A landscape with many valleys, sampled at points; each row gives a point and its height.
From any point a ball rolls to the lowest of the 2 points nearest to it. It stops when none of these is lower. Distance is the straight distance between rows; heights are no part of it.
(443) (h 517): -5 15 28 -6 -27 8 -27 18 -20 3 -24 2 3 5 22 -6 -1 -21 -1 -31 23 -34 13 1
 -16 -8 12 -23 20 -8 10 -37 -14 -16 2 -11 -4 -23 17 22 1 2 0 -6 10 5 -8
 -7 38 5
(980) (h 489): -11 -1 -5 -8 -15 19 -1 14 20 -5 -16 13 -16 -22 3 5 3 8 3 30 50 -8 -29 26
 -25 18 19 -39 5 1 -10 39 -12 10 11 -20 0 9 28 22 12 15 21 -17 -8 18 -7
 -16 2 6
(757) (h 359): 7 -23 -15 -12 19 -17 -32 -9 15 3 -2 5 -26 -1 13 -3 3 1 10 40 -32 10 -37
 -17 -13 11 1 -1 -21 -7 -31 25 19 2 7 6 -2 -14 -12 5 13 -13 14 -2 42 -15
 -22 3 -10 1
(1035) (h 328): 12 -13 23 26 19 -17 -2 -4 2 38 2 0 -19 -1 -3 18 42 15 19 18 -11 30 -7
 -23 0 -13 -16 -7 4 -7 -7 42 11 -4 -16 9 30 22 1 -13 -14 11 22 -4 30 -15
 5 -2 14 2
(604) (h 237): 11 0 -3 38 5 5 -9 -20 -6 -9 0 4 12 8 3 -12 -5 9 19 14 12 1 -23 7 4 20 1
 -17 -11 4 -19 -5 21 12 15 7 -28 9 -6 -3 17 -21 -17 -6 -17 6 -4 -9 -29
 -8
(332) (h 335): -38 16 -13 -11 40 -10 8 -9 47 -20 -9 -8 -9 -11 -6 13 -16 7 -18 8 -27 3 3
 2 -2 -27 10 10 16 13 27 13 -25 10 -34 13 18 -17 15 10 -12 -3 -27 -8 -27
 -13 -13 -1 8 5
(201) (h 56): 0 11 2 19 8 5 10 -11 -10 -7 -14 0 20 6 0 -13 -22 -13 2 -30 0 -27 12 -4 8
 0 -14 -1 6 31 -2 -39 1 -1 -7 2 -31 3 6 -10 2 -25 -22 5 -45 -1 5 -7 -13
 -19
(335) (h 326): 5 0 13 36 -8 -5 -9 -6 20 23 -28 26 0 -2 -7 7 -14 0 13 -3 20 -33 -26 36 3
 -3 8 -33 1 22 -22 8 -10 10 22 3 -13 32 17 23 0 14 11 -5 -11 21 2 -1 8
 -13
(887) (h 498): 17 -22 -18 -19 -6 -8 25 10 -39 -6 37 2 -12 -20 -4 13 25 3 -10 11 2 49 -1
 -3 7 14 -6 9 -32 -33 -17 37 -3 -8 -6 -18 33 9 -2 -23 -2 -12 27 17 22
 -12 6 -3 -21 17
(995) (h 379): -31 8 -3 5 24 9 13 -4 21 16 9 -8 -31 -17 -5 20 36 17 7 28 -9 29 -11 1
 -12 -14 18 -16 18 -16 19 46 -18 3 -17 9 42 -5 18 -12 1 5 -4 -16 -4 -7
 -9 -12 10 24
(1051) (h 261): 28 -16 -11 -41 -19 -6 -15 18 -8 -8 10 9 -4 -10 0 0 -3 -2 -8 0 -6 3 5 -3
 2 19 4 14 -23 -19 -4 -9 3 1 11 -9 1 -13 -9 18 -1 11 24 15 36 -2 1 5 -4
 -2
(1062) (h 209): 5 -13 4 -12 -12 -12 -24 -10 -31 12 1 5 -6 25 17 4 3 -35 1 -7 -46 -4 -29
 -7 -17 6 28 -2 -14 -27 -30 -21 -5 -31 11 1 9 -36 -15 8 14 -17 -1 14 51
 -17 -20 -13 6 25
(824) (h 294): -19 -4 -7 19 54 -24 5 -18 39 -24 -3 -12 2 -7 -13 -9 -17 23 -1 12 -39 4
 -4 -8 7 -28 1 19 -4 24 24 -1 -3 19 -13 24 8 -20 4 -7 -7 -10 -33 -1 -27
 -4 -5 4 -26 -3
(280) (h 490): -7 14 41 -16 -33 10 -20 4 -25 24 -9 -9 6 19 33 4 27 -40 4 -13 -4 -12 17
 -9 -25 -8 4 -3 33 -16 5 -33 -10 -31 -3 -4 18 -31 10 0 -5 5 3 -9 39 -14
 -6 -8 43 12
(47) (h 334): -29 16 -20 12 30 -2 39 -18 13 16 19 -9 -23 -1 0 35 26 -5 -9 27 -16 36 -2
 13 11 -3 14 7 15 -11 8 54 -7 -4 -34 8 28 16 7 -20 -12 -16 -15 -1 -19
 -15 1 -6 0 24
(914) (h 224): 9 3 -40 12 14 -23 -11 -26 27 25 1 2 4 16 8 -2 -24 -20 8 35 -36 2 -27 8 6
 38 -1 19 2 41 -30 4 41 -4 12 17 -39 34 -16 -2 18 -11 1 -11 -3 -3 7 5
 -25 -27
(1120) (h 404): -4 12 3 -10 -5 9 5 18 21 6 -9 7 -9 -12 -11 9 1 13 -5 -7 21 -8 13 4 2 -13
 5 -11 12 1 18 13 -22 10 -11 -10 11 12 20 20 -9 20 8 -10 -14 9 3 2 25 -2
(564) (h 456): -22 14 9 4 -8 18 -10 9 5 9 -7 1 -20 -9 13 12 25 5 11 20 29 4 -17 7 -31 9
 17 -39 20 -12 7 20 -15 -7 -4 -9 23 -7 25 6 11 2 9 -20 7 1 -10 -19 18 17
(535) (h 615): 7 -1 -30 -51 -9 -3 38 14 -1 15 15 -7 -12 -4 0 17 3 -11 -15 -3 5 22 25 -4
 13 25 -18 36 0 6 -6 40 2 1 -39 -27 7 31 -2 -13 -25 -7 35 -2 -2 -11 19
 -3 10 -3
(262) (h 361): -1 -3 -6 30 2 -16 -12 -18 17 12 -17 26 0 3 -7 0 -24 -4 4 0 -18 -29 -48
 33 9 -5 21 -22 -14 1 -27 -5 -8 3 28 24 -14 13 2 18 12 -3 -14 7 -5 12 -7
 1 -5 1
(1016) (h 322): 18 2 8 -34 -4 6 -1 24 -15 2 2 -15 -9 -4 8 5 19 0 0 -11 23 21 32 -31 -5 2
 -24 13 4 -8 17 6 2 6 -22 -26 19 3 6 5 -21 15 31 -6 15 -8 12 -4 25 -10
(412) (h 420): -27 14 16 35 4 11 -7 -3 19 11 -2 2 -14 -7 -10 9 29 23 14 16 3 7 -11 14
 -17 -26 26 -35 23 -10 21 16 -24 0 9 17 33 -7 18 -2 14 19 -13 -16 1 10
 -11 -2 15 21
(96) (h 267): 9 -3 14 -21 -37 3 -30 0 -21 6 -5 14 9 10 17 -3 -8 -26 4 -9 -8 -18 -29 16
 -17 31 34 -15 -12 -23 -29 -42 1 -17 33 -1 -11 -34 -14 23 17 -2 11 8 51
 -1 -3 -11 8 11
(243) (h 256): 15 1 -5 1 9 -17 -43 -15 8 -20 -14 2 31 13 19 -34 -35 -5 12 -10 -14 -1 -3
 -27 -9 16 -21 18 -9 30 -3 -54 36 6 35 23 -40 -10 -44 2 19 -6 13 23 19 6
 14 12 -25 -42
(821) (h 301): 9 -8 -8 -6 16 -19 -23 -12 29 -30 -12 4 20 0 4 -28 -42 18 0 -10 -14 -16
 -2 -21 3 -2 -13 17 -15 34 6 -38 9 17 10 18 -32 -11 -16 7 8 0 -5 15 -4
 12 9 8 -28 -36
(652) (h 245): -25 8 -21 -34 0 -10 18 8 39 16 -25 6 -14 -5 -4 19 -31 -4 -14 -13 11 -22
 4 19 -3 -2 1 11 21 31 -1 40 -26 8 -43 -21 -1 34 18 27 -29 11 20 -13 -32
 -6 5 -1 33 -8
(1003) (h 203): 26 11 6 5 -6 1 -20 -17 -23 -6 -15 -9 36 28 15 -32 -12 -31 7 -9 -7 1 21
 -12 -2 25 -24 22 3 22 1 -70 44 -1 31 10 -36 -17 -38 -16 13 -10 7 13 14
 2 13 2 -18 -32
(716) (h 293): 2 -9 29 23 12 -22 -22 2 9 9 -12 5 -11 -5 -14 5 6 8 9 -22 -32 -10 -5 -17
 -4 -51 -4 -7 -5 -6 18 -4 -19 -9 -6 17 32 -4 5 11 -9 21 -10 -1 17 -4 -6
 11 26 7
(160) (h 427): 1 -8 25 23 0 19 -25 4 -43 -25 12 -20 13 14 -7 -13 38 30 32 -2 7 31 0 -28
 -35 -4 16 -25 -14 -16 24 -18 10 -14 28 -10 34 -50 -12 -21 22 10 -10 -12
 30 10 -5 -17 -16 29
(876) (h 265): 3 23 8 -22 -18 20 30 15 -23 25 11 -9 -6 -2 10 18 29 -24 -3 -14 12 18 31
 0 12 9 -8 4 26 -15 12 1 -2 -11 -22 -10 22 5 11 -20 -24 4 12 2 0 -9 13
 -6 28 6
(455) (h 360): 18 -11 1 10 -27 -3 -15 -4 10 8 -28 28 11 -2 -2 1 -29 -3 5 -2 38 -29 -37
 41 2 27 14 -25 -15 19 -35 1 13 10 37 -5 -42 26 2 35 3 18 25 3 5 26 10 1
 -2 -20
(493) (h 201): 20 -7 20 7 16 -11 -23 3 -5 -19 -12 -15 15 15 3 -20 2 3 10 -17 8 10 28
 -44 -2 -9 -46 14 -9 22 24 -32 18 15 0 -10 -8 -11 -15 4 -14 9 9 1 12 -1
 8 5 -2 -32
(237) (h 352): 15 -4 -1 -8 -8 8 -15 -11 -25 -29 -12 5 26 9 13 -31 -26 -18 -7 -29 -5 -22
 -3 -4 6 13 -4 2 -21 -4 -10 -54 15 -3 18 4 -36 -24 -23 0 15 -23 -19 19
 -5 4 -7 -7 -18 -6
(747) (h 197): -19 1 -21 21 14 14 14 -7 -16 -37 18 -11 5 -4 -11 -12 -4 24 -6 2 13 -1
 -12 2 3 -8 15 -7 -5 -10 1 19 -5 4 7 1 -6 2 4 -4 26 -24 -36 -7 -49 13
 -18 -10 -40 20
(1023) (h 198): -15 32 26 13 8 23 17 -1 -8 -4 -7 -21 11 5 1 4 16 -14 6 -25 6 0 37 -15 1
 -23 -14 -5 35 0 37 -33 -6 -5 -19 4 12 -13 11 -15 -14 7 -20 -9 -25 -10 8
 -2 25 1
(118) (h 116): -5 22 13 17 -6 -10 -14 -12 0 22 -24 3 11 15 12 -1 -14 -33 5 -30 -9 -37 2
 6 1 -9 -13 -9 25 40 -10 -39 -6 -11 -3 8 -25 11 10 -1 -3 -15 -5 8 -15
 -10 4 0 12 -23
(138) (h 142): -32 40 2 -11 5 26 25 7 -7 -5 -3 -15 -4 -5 -1 19 -1 -13 -8 -32 13 -3 25
 -3 5 -25 0 -10 36 -10 32 -2 -26 -10 -36 -5 15 -2 12 -6 -16 0 -20 -6 -46
 -13 -1 -7 35 17
(1134) (h 424): 4 14 23 16 -37 13 10 9 -11 37 -2 13 -2 -2 -5 21 10 -15 2 -13 16 -20 11
 34 12 -3 9 -16 17 -7 -3 -6 -13 -14 2 -4 4 13 13 -4 -12 15 10 3 0 1 11 9
 29 4
(720) (h 465): 11 -28 -38 -33 -23 -1 30 7 -33 -22 46 -1 -11 -19 10 9 2 -7 -23 27 8 36
 -17 11 -2 33 5 20 -42 -34 -39 35 3 -1 -2 -19 2 13 -2 -15 10 -23 16 12
 10 -8 4 4 -35 15
(822) (h 515): -5 -10 -14 -34 -18 12 -9 13 12 -22 -16 9 -4 -14 10 -10 -23 5 -16 5 39
 -26 -20 12 -12 13 14 -19 -9 -1 -14 19 -11 9 -2 -22 -23 7 16 34 9 2 6 2
 -13 16 -11 -8 -4 5
(621) (h 332): -4 -17 9 -2 21 -22 -13 13 20 4 -7 12 -31 -12 -12 12 8 13 -4 4 -34 0 -20
 -7 -12 -42 15 -7 -14 -20 11 31 -26 -4 -6 11 43 -10 8 17 -7 18 2 -5 24
 -3 -20 3 28 20
(1129) (h 244): -22 -7 -32 -2 2 19 34 0 -39 -44 39 -26 5 -3 3 -5 0 17 -26 11 25 18 -11 2
 5 -5 12 9 -6 -21 -19 46 4 3 1 -16 -10 23 -1 -17 22 -33 -31 -4 -51 2 -15
 -5 -48 29
(1018) (h 400): -27 5 -27 -40 23 10 48 20 23 -40 22 -18 -2 -19 -23 11 -15 29 -34 7 9 25
 18 10 16 -17 15 28 -4 -8 25 45 -22 15 -26 -9 24 16 3 4 -10 3 -14 0 -30
 3 2 5 -10 21
(293) (h 531): 32 -38 -15 1 -5 -16 2 -2 -23 15 23 15 -19 -12 -5 13 18 10 3 26 -7 31 -21
 -5 3 28 -13 7 -38 -22 -38 45 16 0 5 -10 4 25 -15 -10 1 -7 34 14 34 -15
 7 3 -16 -2
(373) (h 383): 13 -5 26 6 -2 17 -2 2 -28 -24 16 -24 21 7 0 -15 39 7 19 1 1 33 26 -27 -8
 2 0 7 -6 -19 40 -42 15 -2 17 -1 37 -54 -2 -26 -3 21 -8 -3 28 6 10 -4
 -13 23
(580) (h 279): 5 6 1 14 6 -11 11 -10 23 44 -5 0 -15 4 1 19 25 0 10 18 -7 13 2 -1 5 9
 -14 1 18 16 -6 34 5 4 -24 3 7 35 5 -12 -19 4 17 -11 -1 -12 7 -1 12 -11
(19) (h 143): -15 -1 2 25 25 16 1 0 -32 -35 0 -13 0 -1 -25 -15 8 29 3 -23 14 2 1 -31
 -6 -34 -14 -17 -7 -2 20 15 -7 1 -8 -6 5 12 -5 -4 23 -15 -31 -3 -45 5
 -10 -8 -22 13
(991) (h 356): -1 21 -21 -1 -31 29 51 13 5 9 20 14 3 -18 -16 12 -1 0 -11 13 35 -2 10 47
 28 35 19 -10 8 -5 -1 8 2 3 15 -5 -12 6 17 -15 -5 14 -3 -5 -30 19 9 3
 -12 7
(220) (h 373): 4 -21 -14 -13 32 -17 -54 -2 40 -32 -21 2 1 0 12 -35 -30 32 11 16 1 9 -14
 -45 -23 -8 -37 7 -18 39 -6 -1 25 27 5 0 -36 -3 -22 15 10 3 14 6 21 0
 -14 24 -10 -41
(705) (h 419): -7 -2 -1 16 7 20 -11 -7 -39 -32 16 -18 10 10 0 -17 20 13 18 -5 -2 17 -9
 -16 -17 0 22 -15 -8 -25 13 -16 2 -12 19 -4 16 -44 -6 -12 28 -14 -32 -5
 -4 7 -19 -22 -23 30
(526) (h 394): 17 -17 -20 -14 -25 2 -12 -11 -6 -9 -3 18 13 -3 12 -10 -27 -11 -10 9 21
 -17 -44 28 2 41 15 -12 -27 -12 -43 2 18 6 34 -2 -47 14 -10 27 16 -3 7 6
 3 12 -1 0 -22 -8
(1095) (h 370): -33 18 -24 -45 16 7 33 11 40 -27 6 -8 0 -14 -9 13 -34 12 -42 2 2 -4 22
 17 12 -9 15 24 9 8 24 11 -26 14 -31 -1 8 -5 9 15 -15 -2 -24 -1 -35 -2
 -6 1 -1 13
(385) (h 392): 11 -9 8 42 5 -14 1 -11 22 16 -9 27 -1 -4 -28 1 -10 21 7 -3 -23 -22 -11
 31 17 -26 10 -14 -13 2 2 -4 -17 12 22 29 10 15 -2 6 1 18 -11 10 -3 15 3
 11 2 -6
(856) (h 345): -3 -3 -6 -7 30 -17 -27 1 48 -8 -18 -1 -3 -4 3 -16 -20 22 3 18 -14 -4 -5
 -23 -12 -6 -10 5 2 30 7 -5 6 22 -6 9 -12 -8 2 16 1 7 6 -7 4 1 -7 5 -2
 -26
(337) (h 268): 16 -8 -26 29 14 -15 -9 -34 12 -1 7 4 16 11 11 -11 -21 2 10 24 -23 2 -38
 10 7 31 6 2 -19 10 -37 -10 38 13 26 24 -44 18 -21 0 23 -20 -16 -6 -11 8
 6 5 -35 -19
(491) (h 136): 25 -3 18 27 8 -9 -12 -11 -18 -6 -10 -11 25 18 -4 -20 -1 -8 17 -22 -9 -8
 23 -18 11 -2 -32 12 -7 18 8 -51 23 5 15 12 -13 -6 -21 -20 -5 -6 -6 12
 -1 2 16 4 -18 -25
(410) (h 239): 1 -16 -8 36 11 -2 5 -16 -25 22 13 4 -21 0 3 10 26 8 12 26 4 24 -35 0 -4
 12 1 -24 -11 -14 -32 48 13 -6 -4 -2 9 25 1 -17 13 -26 -1 -7 3 -12 -13
 -16 -14 9
(782) (h 290): -8 1 -9 -3 -16 -5 7 -3 18 24 -25 21 -10 -1 -8 16 -26 -19 -6 -17 16 -38
 -16 36 7 2 7 -14 11 26 -21 25 -18 -1 -8 -17 -20 34 24 31 -16 6 13 -3
 -31 13 0 -3 21 -4
(205) (h 145): -26 -8 -29 -46 24 -16 -4 3 33 -25 -6 -9 -17 -1 13 -2 -34 -9 -30 16 -27
 -17 -16 -6 -10 -6 5 20 -6 13 -12 24 -11 2 -27 -7 -8 1 5 27 2 -21 -11 3
 -6 -18 -25 0 -8 2
(1118) (h 458): -8 6 55 10 -48 11 -4 -3 -27 52 3 0 6 13 16 20 33 -29 6 -9 5 -13 17 18 -3
 -17 0 -2 38 -14 -4 -18 -14 -33 -7 4 11 2 10 -12 -13 11 7 -3 33 -12 12 6
 48 12
(1033) (h 371): -4 -24 7 11 30 -23 2 2 -6 18 4 4 -39 -11 -9 16 28 9 -1 4 -29 21 -15 -22
 4 -36 -4 -1 -15 -26 0 59 -12 -15 -16 8 49 11 -3 -5 -11 3 10 2 21 -15
 -13 -2 18 26
(737) (h 366): 10 15 29 -6 -13 5 -3 30 7 7 -9 -6 0 -5 -1 7 15 6 0 -18 38 0 41 -10 -5
 -11 -12 0 21 -1 26 -8 -7 6 -7 -14 11 2 17 13 -19 36 25 -17 10 11 20 10
 42 -18
(427) (h 289): -15 -4 -28 23 11 -5 38 -11 -4 19 17 8 -25 -9 -6 23 19 -1 -9 37 -1 26 -24
 22 5 9 14 -8 -5 -13 -26 71 -5 -3 -14 -2 15 34 10 -20 5 -21 -1 -7 -20 -4
 -1 -13 -11 21
(808) (h 179): 5 9 9 40 -1 16 0 -5 -17 14 6 -5 -2 6 1 3 29 5 21 18 32 18 -2 2 -3 22 -5
 -22 10 1 -11 17 18 7 -1 -9 -3 23 6 -15 11 -14 2 -13 -8 -1 -1 -15 -8 -3
(195) (h 246): 10 -6 46 37 -7 -6 -18 1 -15 5 -7 5 12 8 -18 -5 6 1 15 -37 -18 -27 12 -3
 2 -39 -9 -12 0 -6 22 -41 -15 -14 10 18 18 -10 -4 -6 -9 13 -16 5 7 8 12
 11 14 -1
(1122) (h 337): 7 -18 -12 -28 12 -35 -63 9 32 -15 -27 12 -1 0 15 -27 -42 17 3 -9 -4 -14
 -3 -37 -24 -19 -28 16 -5 45 -2 -7 9 10 9 -4 -33 8 -18 33 3 17 38 15 25
 3 -5 25 13 -45
(256) (h 299): 23 -24 -1 -11 -3 -23 -45 12 14 -23 -24 23 11 -6 -3 -23 -40 29 -4 -30 16
 -19 8 -23 -7 -19 -20 5 -25 19 10 -25 2 15 11 -10 -34 2 -17 38 2 23 25
 18 18 22 7 24 9 -35
(10) (h 172): -12 23 16 31 15 -1 -4 -8 12 21 -23 -8 1 13 11 6 2 -9 16 -15 10 -5 6 -7
 -9 -6 -22 -15 26 37 -5 -7 3 1 -20 -3 -15 24 16 -3 -6 -14 -8 -12 -24 -13
 2 -11 15 -25
(196) (h 354): 12 -23 11 9 -12 -9 -10 11 -45 12 14 14 -12 -2 -18 10 11 0 3 -22 -13 -3
 -14 2 6 -18 13 -8 -26 -36 -6 9 -15 -17 10 -6 27 2 -6 7 4 0 6 17 29 -3
 -12 -2 5 23
(945) (h 258): 27 -25 12 1 3 -8 -28 17 -6 -43 -23 4 19 3 -3 -32 -20 30 -6 -34 38 -2 29
 -48 -8 -17 -41 6 -31 17 29 -32 14 20 3 -20 -31 -13 -21 19 -1 22 11 12
 17 19 11 20 2 -33
(869) (h 121): 22 5 19 -8 -11 -2 8 8 4 14 19 -9 5 -1 -6 7 28 -2 6 7 -11 15 26 -6 13 7
 -7 18 7 -9 22 -21 4 3 5 10 25 -15 3 -13 -18 26 13 3 30 -1 17 10 3 1
(143) (h 314): 14 4 16 5 -20 5 -31 -16 -29 -6 -17 7 28 20 22 -22 -16 -27 12 -20 -7 -16
 -24 5 -8 27 12 -16 -12 -13 -26 -64 19 -12 43 14 -31 -29 -35 9 24 -17 -8
 11 27 1 4 -10 -7 -5
(760) (h 120): 8 11 58 9 -39 2 -15 -3 15 37 12 -10 18 19 9 1 26 -16 9 11 -3 -6 30 14 -1
 -9 -9 20 35 3 12 -46 2 -14 19 29 7 -18 -3 -13 -10 34 7 -10 53 0 27 22
 28 -13
(710) (h 310): 28 -19 1 0 -7 0 -9 8 -23 -11 7 7 2 -1 -14 -10 -1 15 0 -16 10 -1 0 -8 11
 -4 -10 0 -27 -15 -1 -2 3 3 12 -12 -4 7 -10 9 4 0 0 15 7 4 -5 -1 -9 0
(129) (h 79): -9 -20 -25 -63 0 -11 -24 8 -7 -15 -10 -7 -15 9 25 -8 -22 -26 -22 -2 -13
 -16 -9 -25 -15 6 -16 23 -7 -1 -18 19 -5 -8 -32 -32 -18 7 -3 28 3 -25 10
 18 4 -22 -23 4 4 1
(961) (h 384): 3 -3 -5 8 -4 21 9 -11 -42 -31 7 -7 20 9 4 -22 -5 -16 -5 -16 -4 -12 -1 -5
 2 8 7 -2 -12 -22 -3 -33 8 -10 13 -2 -13 -28 -11 -13 19 -30 -37 6 -23 2
 -16 -19 -25 20
(395) (h 250): -14 7 -4 23 37 -3 18 -7 34 -12 -7 -5 7 -9 -26 0 -13 35 4 -5 1 3 12 1 9
 -24 -8 2 5 30 27 2 -11 26 -22 10 3 11 10 -3 -15 9 -16 -7 -42 5 5 5 -7
 -16
(807) (h 199): -34 5 -35 -35 15 -17 18 -1 56 12 -14 5 -18 -4 3 18 -31 -14 -28 19 -23
 -19 -8 18 -5 4 7 19 11 34 -10 42 -14 5 -33 -5 -6 22 7 20 -12 -7 6 -10
 -20 -18 -9 0 6 -7
(72) (h 30): 6 9 46 9 -14 4 2 -4 18 14 18 -18 22 12 -2 1 35 -7 14 5 -18 9 39 -5 10
 -20 -20 28 27 -1 42 -40 2 -5 9 25 28 -29 -1 -23 -26 44 -5 -6 30 -2 26
 22 14 0
(79) (h 436): -8 11 -9 -14 -4 14 24 23 -7 -13 12 8 -8 -18 -28 10 -2 16 -17 -19 13 -2
 13 11 17 -24 17 -7 0 -21 25 15 -28 -4 3 -4 25 3 8 4 -2 11 -6 8 -22 14
 -1 2 8 25
(1037) (h 171): -6 5 -25 20 32 -16 1 -25 33 1 -2 -12 13 11 10 -11 -21 5 10 18 -18 8 -9
 -3 0 16 -10 17 8 49 -12 -7 25 18 -7 14 -33 11 2 -9 7 -20 -18 -12 -29 -4
 1 1 -29 -27
(405) (h 402): 10 -9 4 1 25 -24 -34 -15 11 17 -1 -7 -13 15 12 -4 14 -11 19 27 -41 14
 -12 -33 -5 2 -17 14 4 9 -10 5 28 -5 0 15 8 -8 -16 -4 1 -2 17 -2 39 -19
 -11 1 -5 -11
(470) (h 291): -17 26 5 1 -15 46 29 11 -46 -16 12 -8 15 -5 -9 -17 17 -7 -1 -16 19 -7 27
 12 7 5 24 -21 22 -28 28 -37 -3 -20 18 0 10 -47 2 -34 13 -8 -26 -2 -25
 17 -10 -10 -11 32
(59) (h 285): -22 10 -29 -14 -9 37 56 11 -34 -40 36 -17 19 -12 -5 -15 -14 18 -30 -1 36
 2 18 10 23 4 18 10 1 -19 -1 17 4 1 4 -9 -16 3 -1 -23 17 -22 -32 -7 -63
 19 -9 -2 -42 28
(727) (h 316): -5 -23 -32 -10 20 -18 -22 -19 22 -16 -5 1 -10 3 19 -16 -27 1 -3 36 -28
 -1 -47 -4 -8 8 1 8 -25 5 -45 26 21 11 6 9 -33 8 -14 13 20 -21 -11 1 6
 -10 -24 6 -23 -7
(889) (h 249): -17 27 6 1 7 33 30 2 -21 -22 -2 -13 18 -1 -9 -11 -5 -8 -6 -28 7 -15 38
 -1 12 -6 0 -5 21 -8 35 -38 -6 -10 -7 4 -3 -34 2 -25 -1 -10 -33 1 -46 7
 -3 -7 -3 16
(582) (h 432): -5 -4 -22 -28 9 -4 26 12 18 -13 19 1 -13 -15 -15 14 1 10 -20 13 -8 16 7
 11 13 -4 13 19 -14 -17 10 32 -17 13 -10 -1 26 4 7 6 -10 0 -1 7 -3 3 -2
 1 -5 15
(155) (h 561): 36 -16 -13 1 -16 -10 5 1 0 29 14 12 -8 -4 -3 13 16 7 11 33 10 23 -7 13 2
 48 -12 9 -16 4 -29 23 27 10 8 -10 -8 32 -6 -8 1 6 41 -2 29 -3 23 4 -15
 -22
(17) (h 200): -11 10 14 41 32 15 8 -1 -2 -26 -4 -14 12 -6 -27 -15 6 40 16 -12 29 13 27
 -25 0 -22 -17 -13 8 18 35 -4 1 18 -9 -2 -2 4 4 -10 3 3 -16 -13 -41 13
 12 0 -14 -9
(645) (h 321): -12 17 -32 -14 -19 24 64 9 -9 -15 30 0 10 -14 -10 1 -21 -8 -34 5 17 -8
 16 42 34 27 27 10 -1 -14 -3 1 1 0 7 -2 -20 -8 7 -21 -1 -11 -27 0 -46 16
 -5 1 -24 20
(966) (h 146): 6 -19 -6 -42 -12 -11 -37 2 -16 0 -12 4 -17 8 22 -2 -6 -35 -6 -3 -21 -15
 -19 -19 -18 7 6 4 -9 -18 -20 2 -7 -17 -7 -17 0 -18 -6 27 7 -19 16 10 32
 -16 -23 -7 12 8
(866) (h 336): 3 16 26 5 -24 38 19 12 -31 -4 17 -17 23 2 4 -11 32 -2 12 4 19 15 35 10 0
 14 10 -6 18 -20 28 -52 11 -8 22 5 16 -50 0 -38 2 10 -10 -5 16 11 9 -6
 -4 20
(1002) (h 202): 31 -21 -5 -26 3 -23 6 8 2 1 21 2 -8 -8 -16 12 9 4 -7 8 -33 18 9 -13 21
 -1 -3 35 -25 -22 10 7 2 4 7 5 28 -6 -9 3 -14 20 23 17 36 -5 8 14 -7 5
(161) (h 639): -12 23 -26 -44 -16 6 51 13 18 29 0 4 -17 -11 3 35 4 -13 -13 -8 15 10 21
 19 8 21 1 17 22 4 2 47 -17 -2 -49 -22 13 35 9 -11 -37 8 31 -9 -22 -8 27
 -2 36 3
(415) (h 428): 19 -30 -31 -27 -27 -2 -1 -5 -21 -8 17 11 -4 -5 14 4 -11 -17 -17 23 2 5
 -32 13 -5 45 5 10 -34 -19 -48 19 15 -1 15 -14 -29 11 -16 10 15 -16 14
 10 20 -8 -2 1 -22 1
(66) (h 228): -14 18 14 19 19 -10 -19 -5 36 35 -23 -14 -13 12 22 4 22 -6 19 20 6 10 4
 -19 -19 4 -22 -5 34 33 -5 22 17 6 -22 3 -6 22 11 0 -9 2 18 -26 4 -14 3
 -5 24 -31
(662) (h 204): -25 33 -16 -30 -13 31 42 15 -26 8 12 -10 -13 -10 2 22 10 -28 -18 -12 19
 8 17 17 13 4 14 -10 26 -29 16 14 -23 -17 -22 -17 19 -3 15 -19 -9 -15 -8
 4 -30 -10 -3 -11 20 29
(744) (h 389): -2 30 -3 26 -20 24 42 -4 1 27 13 10 7 2 -18 18 7 -6 1 -3 14 -7 21 41 35
 11 5 -10 19 1 3 -4 -3 -3 1 1 -8 16 10 -26 -12 7 -12 0 -38 0 14 9 6 4
(63) (h 118): -16 17 -14 15 23 1 12 -19 14 -12 -1 -14 14 7 4 -6 -12 -5 1 5 -9 2 7 1 6
 7 -3 9 16 21 7 -14 4 13 -19 5 -19 -8 12 -9 -1 -25 -32 -9 -44 -9 -6 -10
 -25 -2
(142) (h 425): 9 -12 22 28 -2 -26 -19 -14 34 37 -2 23 -6 7 -15 11 1 3 8 17 -44 -20 -24
 26 7 -24 16 -4 -7 -7 -12 -7 -12 -2 22 36 19 5 -5 5 0 24 3 8 39 3 0 17
 14 -2
(568) (h 393): 8 -20 16 17 -10 -12 -13 5 -3 19 10 16 -8 2 -17 10 12 13 10 3 -32 -2 -29
 18 -3 -11 33 -15 -21 -28 -9 -5 -21 -12 29 17 32 -19 -7 4 10 16 -1 9 47
 7 -11 0 4 23
(614) (h 590): 38 -16 -16 -24 -15 -11 24 16 -11 25 17 6 -5 -4 -13 11 12 8 3 0 12 25 25
 -1 19 29 -23 30 -15 3 -11 25 18 8 -9 -22 3 33 -8 -14 -23 12 42 6 19 -3
 24 9 -2 -16
(308) (h 192): 9 -2 68 29 -30 1 -20 0 -18 22 -10 -6 25 20 2 -5 12 -19 15 -27 -5 -23 26
 2 0 -31 -16 5 17 0 10 -61 -2 -21 19 20 6 -18 -7 -9 -8 15 -3 -3 37 0 21
 17 29 -5
(274) (h 542): -8 9 22 -5 4 -2 -31 12 10 -24 -28 2 2 0 16 -16 -16 1 -5 -26 8 -23 6 -27
 -24 -26 -3 -15 6 15 23 -44 -16 -4 -3 -1 -6 -32 15 23 8 1 -8 -3 1 9 -9
 -6 18 -11

Call two points neighbours if one is among the 2 nearest of the other. Go from one point of each pair to the other, from neighbour to neighbour, staying as low as possible. Name the highest point that can't be avoided.
(808) and (72): (1033)
(335) and (201): (142)
(138) and (19): (79)
(129) and (138): (160)
(808) and (201): (337)

For each start below, name the point where the ball stops.
(443): (19)
(564): (808)
(568): (72)
(1033): (201)
(160): (138)
(79): (138)
(757): (201)
(582): (19)
(705): (129)
